Each row is a point on a tangle of strands that fork, close into loops and nearly touch. The rows are in no order.
Two points are linked if the straight distance between their rows is under 23.6. Some points are linked to none.
j_811: [ 8 -6 -1 -2 -5 -7  4 -3  5]
j_683: [  2  11   1 -20  40  -5  11 -14  13]
j_481: [  3  -9  14  16  -7  20 -10  41 -12]
j_504: [ 14 -12  -5  25 -16  -4   9  27  19]
j_8: [  2  16 -12  33 -28  -5 -16  10  -2]
j_769: [-12  23 -12  14 -32  -6 -12 -19 -11]
j_806: [  2  -7  12  29  -9  19 -14  41  -7]
j_614: [  2   4  -4  -6  26 -12  19 -20  23]
j_157: [-14 -15  18 -16  10  26  -6  20 -25]
j_401: [  8  -2  -9   0  13 -16  19 -20  26]
j_331: [ -4  11  -1 -11  35  -5  16 -19  19]
j_100: [ 13  -1 -16  17 -20 -19  13  -4  24]
j_455: [  1  -2  11 -14  -6   9 -13   9 -22]
j_527: [ 22  -6 -11  13 -18 -15   9  10  19]
j_790: [ -6   2  -6  45 -21   8  -8  25   5]
j_139: [  4  16   2 -33  38  -4  -2 -16  -4]
j_550: [ -3   6   5  10 -19   9 -13  11 -12]
j_833: [ 30 -12 -10 -19  12 -18   9   7  10]
j_668: [ -6  -1   6 -14   9   3  -2 -12  -8]
j_985: [-27 -18   5  22   1  15  23   5  17]
j_892: [  0 -10  12 -30  13  15 -13  15 -29]
j_870: [ -4   9   4   2 -20   4 -14   0 -14]
j_619: [-26 -15  16  -5  18  25   6   5 -10]
j_699: [ -3  12   3 -26  44   0   8 -10   6]
j_460: [ -9  10  14   3 -18  17 -26  10 -28]
j_426: [ 14  -3 -16  10 -13 -23  15 -13  24]
j_322: [-10  17  -1 -11   0  -9  -8 -38  -4]
j_874: [-30  -2  -6  23 -10   5  16 -15  15]
j_537: [ 29 -15  -6  -8   0 -14  11  13  12]
j_67: [ -7   4  18  -3 -12  22 -24  17 -31]
j_681: [-11 -20   2  14   4   7  23   8  18]
j_374: [ 18  -3  -8 -22  37 -14  15  -3  19]
j_964: [  4   4 -10  20 -24  -8   1   3   9]
j_999: [ -8  -6   5  24 -16  13   0  23   0]
j_413: [  1  -7   6  40 -12  16 -13  40   0]
j_625: [ 16  -6  -2 -12   1 -10   4  -3   4]
j_385: [-12  17 -14  11 -26 -10  -5 -26  -1]
j_329: [ -3  22  -9  16 -31  -6 -19  -7 -11]
j_163: [ -4  -2   0  47 -16  12 -12  33   2]
j_445: [ 11  -4 -11   3  -2 -19  16 -15  23]
j_176: [  0  -2  11  10 -13  14 -13  25 -14]
j_931: [  3 -11   6 -36  27   9  -8  11 -21]
j_759: [ 23  -6 -10  22 -19 -12   8  21  20]
j_529: [ 14 -13  -4 -21  31  -6  13   7   8]
j_48: [-21  -1  -9  18 -10  -2  14 -19  17]
j_501: [-35 -16  17   5  10  29   9   6  -7]
j_247: [  6 -10  -2   7  -9  -2  10   9   9]
j_54: [ 19   5  -6 -28  30 -17   5 -11   7]
j_812: [ -2  -3  14 -26   5  12 -16   4 -29]
j_960: [ 25 -14  -9   2  -7 -15  15  13  18]
j_239: [  0  12  -1  -2 -20  -6 -14 -16 -12]
j_706: [ 24  -5  -7 -21  14 -16   5  -6   6]
j_279: [-14  -5  21  -7  -4  27 -15  20 -29]
j_753: [  1   4 -10  10 -20 -12   4 -11   9]
j_330: [  3  10  -2 -15   6 -14  -1 -30   2]
j_149: [-21  13   0  -1  -5  -1  -4 -33  -4]
j_265: [-31  -8   1  25 -10  14  15   0  12]
j_933: [  7  -3   5 -24  12   0  -5  -3 -13]
j_922: [ 12 -12  -2 -27  28  -1   4   7  -3]
j_152: [ 10   2   7 -14  -9   3 -14   7 -18]
j_756: [ -2 -13   0  14  -8   2  15   9  14]
j_248: [  3  17 -10  20 -30  -8 -16   1  -7]
j_640: [ -4  12 -13  44 -25   2 -15  16   0]
j_37: [-21 -14  18 -14  15  27   0  12 -20]
j_443: [-18   6   6  -6   7   3   0 -24  -4]
j_952: [ 17  11  -6 -25  24 -19   4 -24   8]
j_492: [ -6  11   9 -32  34   4  -8 -16 -15]
j_872: [ -8   9   9 -23  20   3  -7 -21 -12]
j_148: [  9  -6   3 -31  23   1  -5   2 -14]
j_787: [ -1  19  -9  -2 -22 -15 -11 -29  -7]
j_170: [ -6  -1  -8  10  -8  -7  10 -16  14]
j_418: [  7   9  -5 -14  15 -16   4 -28   7]

A piece is two or more points that can be reached from each other along the links. Count, over all rows, the pieces, the separate loops (a circle has one, a figure eight two, a Y none), the forks (points with three links) and the tips (points with one).
pieces -> 3
loops -> 3
forks -> 5
tips -> 5

Name the points in between on the shortest way along the links from the first point to the second, in order.
j_870, j_806 -> j_550 > j_176 > j_481
j_157, j_501 -> j_37 > j_619
j_874, j_753 -> j_48 > j_170
j_964, j_681 -> j_753 > j_170 > j_48 > j_874 > j_265 > j_985
j_152, j_931 -> j_455 > j_812 > j_892
